Points on a hilly landscape, in no order, each with its height.
From any point a ball rolls to the lowest of the 2 points nearest to it. It stops when none of these is lower. Distance is the straight distance between rows; heights are no part of it.
(347): [ 0.73 -0.14  2.55 -0.13 -1.34 -6.42 -0.54  2.88 -0.11 -1.06 -3.16 -0.18
 -0.15  1.99 -0.59  0.50 -0.09 -4.12 -0.08 -0.33]  h=30.7
(416): [-4.26 -1.11 -1.50 -2.80 -1.07  3.88 -1.42  0.42 -2.26  3.68  2.05 -0.80
  1.32 -2.56  0.53 -0.85 -0.72  0.56  0.72 -1.13]  h=33.2
(1424): [-0.77 -1.30 -0.14  1.00  0.28  3.37  0.33  0.88  2.95 -1.83 -2.34  3.28
 -4.04 -3.03  0.58 -1.44 -2.51  2.27 -2.27  1.51]  h=45.6
(560): [ 1.15 -1.81 -1.44  1.52  0.88  0.98  0.54  0.91  0.98  1.83 -0.53 -0.77
 -0.67  1.63 -0.02 -1.11  9.19  5.16  0.00 -0.81]  h=26.1
(500): [ 0.84 -0.20 -1.59 -0.60 -2.89 -2.17 -0.96  3.09 -3.55  0.83 -2.27  0.07
  0.94  0.12 -1.34  0.64 -3.65 -5.21  0.02 -0.16]  h=25.5
(1353): [-1.87 -1.18 -4.14  0.57 -3.57  4.34  2.36  1.21  0.25  2.21  1.11 -1.69
  0.30 -0.55 -2.25  2.44 -1.11  3.42 -1.39  1.58]  h=56.7
(166): [-0.33  0.63 -0.08 -1.29  4.14  1.70 -0.49 -3.08 -0.21  0.48  3.85  1.59
  1.93  0.30  3.22 -0.76  3.61  2.37  1.43 -0.51]  h=51.2
(585): [-1.83 -0.82 -0.17 -3.74 -1.05 -7.18 -2.74  0.35  0.38  1.17 -2.56  1.01
  2.94  1.32  2.46  0.31 -3.27 -6.87  0.04 -1.22]  h=61.6
(1319): [-1.66  3.00  1.48 -1.30 -0.84  1.63 -3.08  0.88 -0.65 -3.94 -0.26  2.95
 -2.41  4.45 -0.83  0.53 -2.75 -2.31  0.84 -3.21]  h=16.9
(949): [ 1.96 -2.04  0.95  0.82 -1.97 -2.41  0.89 -3.69 -0.22  4.49 -1.69 -1.32
  0.16 -2.68 -3.24  0.10 -2.65  0.04 -1.72  1.75]  h=69.0
(387): [ 0.22 -3.88  1.91 -0.98  1.53 -0.02  0.11  0.44 -0.64  2.18 -1.07  1.95
 -0.50 -4.14  1.12 -2.58  0.62 -1.62  1.39  0.86]  h=58.0
(211): [ 0.67 -2.18  4.87  1.32  2.92 -1.95  0.41  0.94  2.60 -3.11 -1.87  3.48
 -2.23 -0.73  0.50 -1.17 -0.41 -0.36  0.12  1.78]  h=58.2
(691): [ 2.65 -0.59  1.85  2.58  0.57 -5.06  2.18  1.58  0.68 -2.82 -4.24  0.32
  0.20  0.48  0.84  1.83 -4.10 -1.11  0.60  4.28]  h=34.7
(384): [ 0.56 -2.02  1.57  4.58  0.44 -0.69  1.45  2.95  1.71 -2.35 -0.84 -0.07
 -2.68 -3.15 -0.18  0.37 -0.18  1.58 -2.34  3.16]  h=39.3
(134): [ 0.98  2.47  0.45 -1.05  0.93  5.30 -0.06  1.62  3.12 -0.30 -2.81  0.31
 -1.70 -0.66 -1.57 -1.75  5.24  2.40  0.17 -3.40]  h=18.8
(26): [ 4.15  3.12 -0.95 -1.45  1.82 -1.82 -2.41 -4.69 -1.02 -0.56  0.74  1.41
  0.73  0.42  3.45  0.32 -0.12 -1.96  0.19 -1.07]  h=53.0
(263): [-2.52 -0.24  2.52 -0.60 -2.03 -6.17  0.15  1.59 -0.74  1.84 -0.82 -1.73
  1.31  0.58 -2.37  0.17 -0.52 -1.74 -0.10  0.38]  h=28.5
(997): [-4.93 -1.30  2.49 -1.51 -0.66 -4.39 -1.46 -1.33 -1.66  2.27  2.17  0.08
  0.17  2.21 -0.41  0.14  1.05  0.73 -0.11 -0.47]  h=25.6
(281): [ 0.44 -4.85  0.80 -2.08  1.58 -3.05 -0.52 -0.69 -0.42  0.13 -4.21  2.06
  2.71  0.44  3.64 -1.35 -6.72 -3.03  3.50  1.89]  h=59.9
(1474): [ 0.40 -3.18  1.91  3.93  1.22  1.60  2.01 -1.44 -3.31  2.70 -1.87 -0.15
  0.82 -1.92 -0.15  1.87 -3.33  0.82  4.71  2.05]  h=52.3
(49): [ 0.61 -3.53  1.50  2.68  0.21 -3.53  3.03  2.20  0.34 -1.15 -1.60  0.27
  0.60 -1.34 -1.45  0.36 -2.76 -0.09  0.15  4.66]  h=36.7
(36): [ 0.31  2.78  3.92  0.05  0.59 -1.81 -2.67  0.22  1.87 -2.39 -2.25 -0.29
 -2.78 -0.54  0.22 -1.30  1.95 -0.52 -1.59 -2.25]  h=26.8
(214): [-1.78  0.46  0.07 -1.51  0.09  0.68  1.94 -1.42  0.66 -1.40 -2.09  2.20
 -1.85  4.19 -0.94 -0.70 -5.80  1.17  2.33  0.83]  h=69.8
(1314): [-4.55 -1.46 -0.64 -3.26 -2.49 -1.34 -1.12 -1.69  3.50  2.94  2.50  1.27
 -0.08 -2.24 -1.60 -1.61 -1.46 -0.85 -3.76 -1.48]  h=65.2
(202): [ 0.48  2.74  2.13  1.97  1.89  5.84 -4.95  0.42  0.96 -3.51 -0.41  1.14
 -1.01 -3.10  0.19 -0.79  2.77  0.78 -0.69 -2.92]  h=42.4
(124): [ 0.16 -3.61 -5.01 -1.02 -1.15  2.92  3.11  0.17 -1.83  1.39  2.22 -3.72
 -1.29  4.10  2.09  0.59  1.49  2.81  2.71  0.74]  h=47.4
(923): [-1.82  0.02  0.53 -2.07 -2.16 -2.60 -3.59 -0.80  1.33  0.16  1.61  2.88
 -1.08 -1.25 -0.86 -1.36 -0.52 -4.22 -4.20 -2.69]  h=63.9
(1008): [-0.49  1.18 -1.13 -1.27  0.74 -2.21 -3.14 -3.13  1.58  0.61  3.66  0.44
 -0.14 -1.70  2.33 -1.77  3.10 -0.21 -4.66 -1.59]  h=29.3
(349): [ 5.26  1.73  2.01  2.54  1.82 -2.60 -1.69  2.71 -1.04 -2.84 -1.66 -0.15
  1.61 -1.50  1.61  1.83  2.71 -4.21  0.71  0.10]  h=21.9
(420): [-2.10 -1.32  3.70  2.78  0.56 -2.80 -2.08  1.19  2.64 -4.94  3.29  1.46
 -1.24 -0.54  0.46  1.65  0.12  0.79 -3.98  1.35]  h=61.0
(53): [-1.03 -3.00  0.65  2.78  0.68  1.61  1.31 -0.43 -1.44  1.81 -2.70  1.53
 -2.97 -1.52  0.49 -0.66 -2.10  2.40  1.85  2.05]  h=50.6
(1480): [ 1.96  3.77  0.85  1.40  1.19  0.32 -4.73 -3.88  1.86 -3.48  1.39 -0.53
 -1.30  1.45  0.20 -0.24  2.99  1.85 -3.17 -3.28]  h=21.4
(1464): [-2.07  0.48 -0.18 -0.25 -0.04 -0.79  2.40  1.37  1.79 -2.44  5.19 -0.63
  0.68  3.79 -1.89  2.52  3.75  1.96 -1.76  0.17]  h=62.1
(685): [-4.52  0.64 -2.46 -1.77 -1.86  3.37 -0.17  3.07 -1.16  2.62 -0.10 -2.38
 -0.27 -1.08  0.00 -1.14  1.79  2.26  0.06 -0.78]  h=29.5
(291): [ 1.96  2.02 -3.03 -1.05 -2.04 -0.32 -1.39  4.48 -3.52 -0.98 -1.49 -0.99
 -1.09 -0.72  0.98 -1.22  0.16 -5.64  0.10 -1.56]  h=21.3
(775): [-2.87 -0.66  0.35  1.16 -0.95 -0.46  0.68  1.79  4.37 -3.71  4.15  0.36
 -0.76  1.32 -0.93  2.36  1.43  2.62 -4.71  0.78]  h=62.3
(940): [ 1.34  0.22  1.49 -1.19  3.24  1.50  0.87 -4.60 -1.33  1.77  1.83  1.06
  1.57  1.38  1.20  0.68  0.96  1.59  4.04 -0.48]  h=48.5
(203): [-4.13 -3.60  0.41 -2.78 -0.85 -1.55  2.07  2.32  1.01 -0.02  0.25  0.91
  0.76  1.72 -1.40 -2.54 -3.14 -1.10  1.70  0.57]  h=27.8
(1439): [-0.31  0.64  1.78  4.41  1.10 -0.13 -0.31  4.25 -3.27 -2.68 -2.76  2.06
  0.74  0.62  0.54  3.57 -3.06 -1.97  3.67  1.64]  h=25.7
(481): [ 2.02  0.60 -1.72 -1.06 -1.11  2.11  1.01  0.57  0.42  0.27  0.05  0.80
  0.62 -3.32 -1.44 -0.07 -2.69 -2.91 -1.63  0.43]  h=41.9
(696): [-2.70 -0.50 -1.54 -3.80 -2.26 -0.80 -0.13 -3.29  1.25  3.94  2.54 -2.49
  1.16 -0.58  0.07 -1.18 -1.30  0.04 -1.88 -1.45]  h=66.3
(402): [-4.07 -1.86  1.46 -2.12  0.11 -0.37  1.38  0.97  3.30  1.90  1.04 -0.40
 -0.05 -0.17 -0.16 -1.31  5.39  3.65 -1.37 -0.44]  h=26.3
(505): [ 4.67  1.08 -1.84  4.39 -0.86  3.45 -1.20 -1.07 -3.70  0.80 -1.92  0.72
 -3.25  0.01 -1.86  0.20  2.30 -1.24  0.78 -2.79]  h=42.7
(1097): [ 1.99  1.80 -0.73 -0.46  0.67 -1.13 -1.20  3.73 -3.12 -2.76  0.08  0.48
  0.86  0.94  2.60  0.84  0.77 -4.93  1.47 -0.55]  h=16.6
(1301): [ 0.95  0.52 -1.09 -1.80 -0.55  3.90 -0.68  1.38 -1.49  0.70 -2.47  2.20
 -1.80 -2.55 -0.86 -1.64 -2.89 -3.12  1.37 -1.22]  h=37.4
(165): [ 4.71  1.24  2.95  4.09  0.91 -0.81 -0.84 -0.18 -1.36  0.12 -2.21  0.35
  0.20 -2.90 -1.00  1.02  1.66 -1.63  0.00  0.04]  h=26.6
(1497): [-0.59  2.94 -1.60  2.57 -0.57  0.45 -1.01  2.95  2.83 -3.27  1.76 -3.69
 -0.21 -2.54  0.41  0.81  2.88  2.54 -5.31  0.24]  h=37.9
(277): [-0.60  1.73 -2.73  1.06 -0.80 -0.24  2.90  2.94  2.01 -1.72  1.30 -3.48
 -0.04 -1.35  0.15  1.14  0.79  2.52 -3.09  2.84]  h=40.9
(1023): [ 2.42 -2.38  1.94  0.32  1.01 -1.02 -0.39  3.03 -2.58  1.34 -5.09  1.32
  3.18 -2.56  0.88  1.16 -3.11 -4.66  4.03  1.86]  h=54.8
(319): [ 1.18  3.03  2.15 -0.68 -0.46  2.74 -2.74 -1.16  2.35 -1.72 -2.87  0.11
 -4.29  0.40 -1.43 -1.67  2.70  0.91 -1.10 -4.34]  h=23.0
(295): [-0.62  3.36 -0.97  0.60  2.28  2.00 -4.76  1.16 -1.64 -0.60  2.58 -0.28
  2.71 -1.87  0.64 -1.34  4.83  0.29 -1.09 -3.13]  h=27.4
(797): [ 3.25  0.13 -1.74 -0.68 -0.16 -1.22 -0.12 -4.35 -0.49 -0.55  2.77  1.74
  1.13 -0.33  1.85  1.53 -2.67 -2.09 -1.66  1.38]  h=49.6
(1323): [ 5.32  4.40 -0.60 -0.30  0.05  1.02  0.46 -1.72  0.31 -0.01 -4.11 -1.34
 -2.20 -0.91 -0.65 -1.53 -0.04 -1.19  0.32 -1.48]  h=36.8
(141): [-1.62  0.09  0.93 -2.93 -0.21 -1.92  0.88 -1.21  4.73 -0.83 -2.70  3.21
  1.37 -0.81 -0.18 -2.98 -6.83 -2.63 -0.23  0.51]  h=67.6
(1270): [-1.18 -1.13 -2.30  0.86 -3.92 -2.00 -0.21 -2.15 -0.55  1.38  1.09  0.41
 -2.59  2.18 -3.05  0.95 -2.95  0.86 -4.52  0.44]  h=18.2
(679): [-2.55 -3.35  0.95 -0.12 -0.08  2.06  1.24  3.95 -0.24  0.08 -2.46  2.08
  1.90 -3.87 -1.93 -2.56 -5.10 -1.96  1.79  2.02]  h=22.9
(123): [-0.25  1.78  2.06  0.16  3.47 -0.28 -2.62 -1.96  0.31 -2.36  3.28  3.17
  0.73 -0.59  3.83  0.27  1.32  0.22 -0.22 -0.21]  h=54.0
(1538): [-5.50 -3.25  0.22 -2.37 -1.43 -1.00  1.51  3.76  2.32 -0.29 -2.48  1.05
  2.59 -1.28 -1.41 -5.03 -5.72 -3.25  0.84  0.57]  h=25.8
(491): [ 4.25  0.48 -0.69 -0.69  2.05 -1.38 -1.50 -2.57 -1.78 -1.46  0.78  2.09
 -2.36  2.47  2.85 -1.09  2.84 -2.47  0.45 -1.47]  h=54.4
(186): [ 1.91 -3.66 -2.44  0.51  0.82  1.58  2.19 -2.91 -1.72  3.08  1.35 -3.80
 -0.18  2.22  2.16 -0.08  2.82  3.95  3.17  0.86]  h=47.0
(276): [-3.44 -1.99  0.48 -0.24 -0.21 -3.11 -0.57 -0.30 -0.49 -1.36  1.73  3.08
  3.33  2.60  0.16  0.66 -5.96 -1.01  0.07  2.21]  h=58.5
(1016): [ 2.91  2.50 -3.27  0.71  0.66 -0.91  2.67 -1.96 -1.97 -1.43 -0.32 -2.70
 -1.12  2.33  3.13  1.39 -2.77  0.91  2.19  2.48]  h=54.9
(596): [ 4.87 -0.18 -1.50 -1.57  0.47  0.39  0.96 -4.33 -2.71  2.37  1.57 -1.80
  1.89  2.12  0.21  0.13  1.52 -1.07  2.93 -1.22]  h=51.1
(116): [ 1.72  2.51 -2.72  0.61 -0.89  6.79  0.52 -1.52  0.43  1.10 -0.02  0.78
 -0.19 -0.98 -1.67  1.36  0.52  1.85 -0.77 -1.22]  h=51.7
(5): [ 4.60  1.27 -2.15  0.24 -0.84  0.15 -1.23 -0.58 -1.76 -0.20  2.27  0.87
  2.12 -2.29  0.22  1.65 -0.93 -4.63 -1.88  0.19]  h=46.0
(326): [-3.15 -1.70  2.45  1.10  0.72 -2.84 -0.78  0.15  1.05 -2.99  2.46  3.55
 -0.62  2.19 -0.23  0.72 -2.35  0.83 -1.56  1.59]  h=59.8
(686): [-2.26 -2.17 -0.37  0.05 -0.20  2.16 -0.01  0.15 -0.25  0.10 -0.75  2.92
 -4.05  1.00  0.24 -1.05 -0.85  1.85 -0.10  0.01]  h=48.6
(24): [ 0.19  2.80 -0.75  3.06  1.23  5.17 -1.99  0.03 -2.13 -0.33 -0.65  1.34
 -1.28 -2.73  1.08  0.26  0.11  1.05  0.74 -0.80]  h=47.3
(275): [ 0.79  3.22  1.32  1.28 -0.54 -2.06 -3.14 -1.12  0.12 -0.47 -1.50 -0.73
 -1.79 -2.76  1.60 -0.36 -0.71  0.07 -3.23 -0.22]  h=31.0
(210): [-1.15  1.58  1.20  3.93  1.76  1.72  0.84  3.79 -2.52 -2.51 -0.54  0.12
 -1.59  0.76  1.05  1.31  0.90  0.70  3.27  0.72]  h=21.2
(1470): [-0.84  1.19 -0.18 -3.49 -0.22 -1.91  1.44 -1.99  4.38  0.42 -1.84 -0.23
 -1.29 -3.03  1.78 -2.56 -3.53 -0.50 -1.61  0.64]  h=66.2
(763): [-0.10  0.43  0.27 -4.69 -0.73 -2.54  0.86 -1.39  0.60  1.50  3.05 -0.94
  3.36  1.77 -1.01 -0.31  0.66 -4.59  1.75 -2.66]  h=68.8
(346): [ 4.55 -1.06 -2.51  2.35 -1.19  0.91  0.20 -3.29 -3.98  1.91 -0.88  1.58
 -2.98  1.44 -0.65  0.69 -0.68 -1.42  1.33 -0.35]  h=45.1
(947): [ 0.80  2.76 -2.57 -1.41 -1.26  1.88 -1.71  1.32  3.72 -3.92  0.89 -1.12
 -3.14  0.87  0.58 -1.74  3.83 -0.58 -4.01 -3.52]  h=34.6
(351): [-0.25 -1.85 -1.22  1.43  0.14  0.92  2.35  1.96  2.03 -0.19 -1.85  0.02
 -2.18 -5.26  1.13 -1.38 -2.42  1.77 -2.32  3.53]  h=42.3
(777): [ 3.91  1.86 -2.05 -1.37  0.91  0.52  2.09 -3.67 -2.65  1.95 -0.74 -4.78
  1.18  2.37  2.19  0.34 -2.00  0.30  4.68  0.08]  h=52.9
(980): [-0.73 -1.80 -3.60  2.15 -1.14  3.11  2.48 -1.77  0.64  1.54 -0.05 -0.93
 -1.63 -1.07  1.46  1.38 -1.96  5.04 -0.90  3.02]  h=58.7
(1298): [ 1.27 -2.13 -0.94 -0.03 -0.82  0.26  1.46 -2.01 -2.82  0.28  1.30  0.59
  2.76  2.64 -1.15  2.57 -5.85 -2.00  3.41  1.64]  h=55.7
(467): [ 0.87  0.06 -1.99 -1.62  0.46  3.42  2.65  3.43  2.46  0.11 -0.57 -1.38
 -0.62 -2.14  0.36 -1.74  5.07  1.31 -0.73 -0.33]  h=23.3
(182): [-1.03  1.00 -1.41 -2.41 -3.34 -2.22 -0.58 -1.85  1.02  4.21 -1.19 -2.62
 -2.03 -1.24 -1.38 -2.37  0.74 -0.08 -3.51 -1.77]  h=67.3
(498): [ 3.38 -0.67 -2.17 -2.81  1.13  0.09  0.86 -2.27 -3.13  0.74  0.52  0.39
 -2.04  4.01  2.40 -1.75  2.73 -1.47  3.39 -1.46]  h=52.8
(444): [-5.77 -3.26  0.91 -3.50 -1.05 -0.92  0.63  0.70 -0.61  3.03  0.99 -0.91
 -0.54  2.16 -1.00 -2.27  0.45  0.84  2.01 -1.51]  h=28.3
(72): [-0.55 -5.40  2.83 -0.36  1.69 -2.65 -0.60 -0.02 -1.31  1.11 -3.14  4.11
 -0.55 -0.39  1.40 -2.78 -3.05 -1.82  3.20  1.51]  h=59.2
(1041): [ 3.45 -3.10  0.52  1.35  1.37 -0.26  4.20 -2.95 -0.43  1.73  0.67 -1.42
  0.24  0.86 -0.77  1.32  1.62  2.20  2.57  2.36]  h=45.3
(877): [-2.92  3.28  0.56 -1.18 -1.88 -2.65  1.34  0.99  0.73  0.07  3.51 -2.88
  3.95  0.61 -2.74  2.49 -0.15 -0.81 -1.81  0.04]  h=71.5
(379): [-0.40 -3.40 -0.32 -0.30 -0.45  2.98  1.03 -3.67  0.64  4.85  2.08 -3.81
  3.02 -2.97  0.38  1.33 -2.26  3.44  0.11  1.60]  h=61.9
(1535): [ 2.19  0.26  1.05  0.82 -2.99 -2.64 -0.87 -1.68 -0.42  3.55 -1.99 -1.45
 -1.50 -2.51 -3.93 -0.37  0.93 -0.76 -3.65 -0.43]  h=68.2
(496): [-1.99 -2.28  0.98  1.86 -1.76  2.15  0.26  0.26  0.78  0.30  2.42  2.73
 -1.12  1.57 -3.94  2.12  2.21  2.34 -1.98 -0.52]  h=31.7
(321): [ 0.71  2.96  2.17  5.19  0.11 -1.00 -5.53  0.99 -4.23 -2.26  0.55  0.06
  1.88  0.98  0.08  4.06  1.61 -2.40  0.17 -1.61]  h=36.4
(448): [ 1.80  1.09 -1.95  1.89  2.38  1.82  1.33  1.03 -2.00  1.38  1.02 -3.95
  3.49 -2.56  1.06 -0.25  3.06  1.79  2.11  1.28]  h=40.5
(91): [ 0.72 -2.50  2.64  2.80  1.42  1.44 -0.95  2.63 -3.68  1.18 -2.22  3.10
  0.65 -4.20  0.40  0.14 -0.21 -2.71  3.03  0.99]  h=56.3
(781): [ 0.16  0.70 -0.97  3.72  0.93  0.82 -3.83  0.02  1.14 -2.12  1.52 -1.09
 -1.52 -1.93  2.03 -0.67  4.74  3.30 -3.90 -0.49]  h=34.9
(564): [-3.11 -1.67 -2.39 -3.41 -1.43  0.78  2.45  4.39  0.98  0.84 -0.56 -2.53
 -1.85 -0.56  0.91 -2.95  2.69  0.47  0.57 -0.27]  h=26.7
(429): [ 0.01 -2.48 -1.74  3.53  0.27  2.66  1.65 -4.44 -0.91  3.96  1.13 -2.54
  0.90 -2.32  1.69  2.11 -0.93  5.44  1.07  2.72]  h=60.4
(1164): [-1.63 -4.25  1.13 -2.32 -1.38  3.00  1.30 -1.74  1.86  4.99  0.07 -1.08
  2.42 -4.24 -2.55 -0.75 -3.07  0.80 -0.03  0.54]  h=63.4
(1151): [-2.13  1.40  1.20 -1.07  1.00 -2.53 -1.54 -0.23 -1.74 -0.12  1.46 -0.36
 -1.36  2.14  1.76 -1.31  3.38  0.83  0.18 -1.11]  h=22.1
(915): [-0.63  0.18 -3.77 -1.24 -2.96  6.89  2.79  1.17  1.73  1.27 -0.97  0.54
 -1.59  1.56 -2.67  1.56 -0.50  3.14  0.19 -0.29]  h=54.6
(913): [ 2.69  3.36 -1.72  0.21  1.41  3.52  0.40  0.02  3.35 -0.56  2.06 -1.03
  3.93 -2.65 -2.36  0.40  4.55  1.68 -2.98 -1.29]  h=40.8
(1334): [-2.54  3.90 -1.03  1.18  1.49 -0.69 -3.23  3.11 -1.80 -0.40  2.21 -2.86
  2.15 -2.64  2.54 -1.31  3.38  0.97 -1.63 -0.58]  h=23.2
(1022): [-2.12 -0.40  1.79 -1.85  2.62 -2.04  1.01  0.41  1.25 -1.37  0.25  0.03
 -3.26  2.93  3.30 -2.49  4.22  2.52  1.30  0.03]  h=21.6
(184): [ 0.32  2.13  1.21  1.00  1.54  0.72 -4.05  0.96 -3.84 -0.38  2.65  1.90
  2.94 -0.43  0.51  0.75  3.15 -2.53  0.39 -2.06]  h=31.6
(55): [-0.80 -2.87  3.28 -0.03  1.64 -0.47  2.85  2.44  1.58 -1.28 -2.60  2.82
  4.90 -1.01 -2.33 -0.50 -5.26 -2.11  3.10  3.13]  h=19.5
(171): [-0.20  0.91  0.05  1.18  0.11  5.33 -2.08  1.20  2.95  0.06  1.58  1.15
  1.77 -3.12 -1.75  0.62  5.03  2.92 -3.61 -2.09]  h=37.7
(712): [-1.06  2.79  0.92 -1.88 -1.51  0.29  0.11  2.87 -0.72 -0.68 -2.38  0.60
  1.47  1.21 -2.82  0.72 -4.06 -3.60  1.84 -1.39]  h=29.6
(844): [ 0.00 -4.38 -4.39  0.04 -2.34  0.11  3.16  0.92 -1.46  1.20  1.95 -5.23
 -1.05  1.62  1.31  0.11 -1.53  1.58  0.57  2.63]  h=45.9
(490): [ 3.23 -3.33 -2.53  0.32 -1.33  0.36  1.12 -0.94 -1.44  0.10  1.57  2.16
 -2.74  1.81 -1.75  0.09  0.90 -1.84 -0.86 -0.02]  h=47.2
(751): [-1.15  1.96  4.02  2.39  1.83  2.12  0.37  3.93  0.72 -5.70 -0.95  0.69
 -2.60  2.26 -0.34  1.29  0.85  0.86  2.48 -0.28]  h=16.3
(652): [ 1.49 -1.22  1.24 -0.02  0.99 -6.36 -0.24  2.76 -1.23 -0.63 -6.06 -0.31
  1.29  1.65  2.94  1.81 -2.72 -3.62  1.78  2.20]  h=32.5
(780): [ 0.96  3.97  1.46 -1.04  0.60 -2.86 -4.31 -4.41  0.73  0.21  1.54  0.03
  0.39  1.18 -0.19 -0.94  3.65 -0.66 -2.59 -4.01]  h=25.2
(1126): [-3.51 -2.70  3.07 -0.64 -1.36 -0.76  1.85  2.80  2.83  1.07  1.77  0.10
 -0.02  0.86 -4.59  0.44  4.43  1.25 -1.78 -0.57]  h=28.6
(1048): [-1.32 -0.49  0.39  2.65  0.35 -2.61  1.40 -3.35 -1.00  1.79 -1.28 -1.94
 -2.58  0.89  1.58  0.76 -0.21  5.19  0.01  2.77]  h=35.9
(522): [-3.00  3.58  0.99  0.21  1.11 -3.97 -3.15  0.82 -1.23 -2.35  2.83 -1.48
  1.09  1.31  3.85  0.40  2.30  0.31 -1.58 -0.41]  h=17.7
(118): [-1.32 -3.14 -1.36  1.00 -2.57 -2.50 -0.69  0.01 -3.63  0.21  2.61  1.83
  2.26  3.69 -2.14  2.17 -4.86 -2.11  0.43  1.21]  h=57.2
(13): [-0.85  0.99 -0.44  1.46  0.41  2.67  0.00  1.67 -0.42 -0.94  0.34 -0.38
 -2.14  3.86 -0.53  0.10  6.05  3.72  0.49 -1.90]  h=28.2
(1227): [-0.26  1.27 -1.20 -0.23  0.18 -0.91 -3.02 -0.83  4.55 -1.70  1.56 -1.42
 -1.75 -0.82  1.75 -2.30  6.03  2.59 -5.69 -2.41]  h=32.3
(1351): [ 0.53  5.46  0.65  0.53  1.31  2.21 -5.44 -1.12  0.51 -1.38 -0.95 -0.25
  0.42 -4.22  1.91 -1.22  0.28 -0.42 -2.58 -2.54]  h=37.0
(1122): [-4.12  0.05 -2.54  1.84 -0.96  3.09  0.97  0.62 -0.89  1.15  0.66 -1.27
 -1.50  3.72  0.97  1.72  4.09  7.26  1.25  0.20]  h=30.9
(486): [ 1.70  1.70 -1.78 -1.36  0.53  3.35 -0.78  0.10 -2.21  2.86 -1.70 -1.55
  0.55 -2.40 -0.26 -2.58  2.50 -0.18  1.46 -2.31]  h=40.1
(492): [ 3.03  2.26 -2.56  1.17  2.73  3.01  0.40  0.25  0.64  1.51  0.61 -2.15
  3.70 -1.02 -1.25 -0.73  5.79  3.63  0.74 -1.07]  h=42.8
(506): [ 0.83  2.51  0.10 -0.46  1.01 -2.57  2.10 -0.72  0.74 -1.83 -0.11 -1.50
 -0.82  1.73  1.68  0.83 -0.88  1.27  0.57  1.79]  h=56.8
(594): [-1.17  0.14 -1.47  1.05  0.65  1.39  1.88  0.62 -1.47 -2.43  6.08  1.12
  1.80  3.64 -0.13  3.79  0.52  0.41  1.00  1.59]  h=60.2
(752): [ 5.15  2.90 -2.65  1.07 -1.53  1.30 -1.47 -1.38 -0.61 -0.63 -1.61 -1.13
 -3.59 -0.01 -0.95 -0.76  1.76 -0.82 -2.83 -2.32]  h=39.8
(454): [ 0.19  0.39 -1.27 -2.08 -0.10  1.70  1.26  0.10 -2.11  2.49  0.12 -3.42
  1.70 -2.21  0.83 -1.09 -0.90 -0.41  2.46  0.06]  h=37.3
(1293): [-2.66 -1.75  0.77 -3.01 -0.74 -0.47  1.09 -0.72  3.65  3.08 -1.27 -1.25
  1.62 -5.42 -0.73 -2.74 -4.40 -0.47 -1.23  0.91]  h=64.7
(1005): [ 0.68 -1.46  2.75 -1.62  3.62 -1.11  1.09  0.24  2.42 -3.36  2.21  4.09
  0.14 -0.43  2.35 -0.44  0.80 -2.12  1.00  1.34]  h=56.6
(1421): [-3.41 -2.18  0.15  1.79  0.15 -0.17  1.40 -0.64  0.16  0.70  1.43  0.50
 -2.86  3.50  0.98  1.55  2.44  6.46  0.17  1.86]  h=33.4
(580): [ 0.94  1.11  0.57  1.69 -3.01 -4.26 -0.64 -2.14 -0.07 -0.53  1.93 -0.81
 -1.64  3.42 -3.60  2.56  0.40  0.61 -4.24 -0.13]  h=13.5
(787): [ 1.04  0.11 -1.02 -0.52 -0.19  2.05  3.82 -0.03 -0.96 -0.56  1.90 -0.71
  1.47  2.21 -1.89  2.48 -1.95 -0.23  2.86  1.28]  h=57.7
(556): [ 0.74 -1.50  1.56 -3.88  0.61 -3.77 -1.62 -1.00 -0.21  1.10 -3.98  2.28
  2.55  1.11  2.39 -0.12 -3.95 -5.13  2.91 -0.59]  h=60.7
(837): [-1.26 -0.65  1.07  0.25  0.15 -0.44  4.23 -2.12  1.01  0.04 -1.86 -0.78
  0.12  2.83 -1.55  0.78 -6.03  3.28  2.88  2.95]  h=70.7
(1011): [-2.27 -0.61 -0.13  2.24 -2.05  4.84 -2.78  1.01  1.36 -0.20  1.20  1.83
 -1.75 -0.17 -1.79  1.40  3.95  3.47 -3.46 -1.94]  h=34.8
(902): [-0.90 -0.14 -0.24 -2.50 -1.49 -4.55 -4.37  0.73 -2.06  0.19 -0.44  2.44
 -0.46  0.82  2.09 -0.54 -1.62 -5.60 -0.93 -2.38]  h=62.5
(606): [-1.33 -0.56  1.73  1.71  1.40 -0.82  1.36  3.81 -1.08 -2.69 -3.16  2.16
  3.82  0.90  0.12  2.13 -5.73 -1.65  3.52  3.21]  h=22.3
(1449): [-0.60 -0.30  2.40 -0.24  2.44 -1.03  0.59 -1.04  3.02  0.29 -0.49 -0.70
 -1.53  0.79  0.67 -1.66  6.87  4.66 -0.84 -0.69]  h=24.1
(1384): [ 1.73  2.36  1.33  2.88 -0.36 -2.99 -2.67 -2.37  0.39 -3.60  2.20 -1.25
 -2.21  3.21 -1.11  2.15  2.46  1.02 -3.40 -1.17]  h=17.5
(631): [ 5.02  2.89  2.78 -0.75  1.36  0.29  1.05 -2.50  1.42  0.97 -2.22  0.58
  1.43 -3.07 -1.84 -0.19  0.02 -1.65  0.50 -0.36]  h=32.2
(108): [-1.63  1.60 -0.01 -3.24 -1.55 -2.06  0.10 -0.87  1.71 -0.05  4.85  0.70
  4.93  0.23 -1.05  1.64 -2.35 -4.10 -0.63 -0.83]  h=70.0
(831): [ 1.59 -2.11 -4.27 -0.75 -2.26 -0.60  5.11  0.99  1.81 -0.31  1.82 -3.57
  0.05  0.78 -1.58  1.28 -0.70  0.97 -1.62  2.62]  h=43.9
(657): [-1.03  1.22  0.96 -2.23 -0.91  2.84  1.66  3.15 -0.94  1.01 -4.48  0.33
 -1.14 -0.06 -2.75 -1.66 -2.98 -2.21  4.09 -1.25]  h=33.3
(552): [ 1.76  1.41  1.26  1.98  2.23 -0.49  2.78 -2.06  0.59  1.63 -0.86 -3.28
  1.83 -1.98 -0.12  0.95  2.11  3.97  1.28  2.33]  h=43.1
(357): [-1.62  1.61 -1.04 -4.08 -0.74  0.35  0.35 -3.26 -0.27  2.59  3.57 -2.50
  2.61  2.34  0.01  0.25  0.39 -0.08  1.07 -1.91]  h=67.4
(1413): [ 2.76 -3.59  0.76  1.28  0.75  1.42  1.73  1.17 -3.24  1.51 -2.80 -0.45
  2.77 -1.26 -0.47  1.02 -5.02 -3.04  5.76  2.14]  h=53.8
(137): [ 0.19  2.34  2.02 -0.78 -0.33  0.19  0.13  2.22  1.48 -4.59 -1.63  0.63
 -4.46  4.39 -1.29 -0.60 -0.01 -1.45  1.25 -2.41]  h=10.6
(129): [ 0.80  0.33  0.19 -2.87  0.32 -1.22  1.71 -2.62  2.10 -1.89 -2.82  3.79
  1.04  3.12 -0.31 -1.13 -7.33 -2.27  1.68  0.37]  h=68.7

For each start below, name the point where the ball stops.
(26) -> (1097)
(108) -> (522)
(214) -> (134)
(980) -> (134)
(182) -> (522)
(490) -> (1097)
(1023) -> (522)
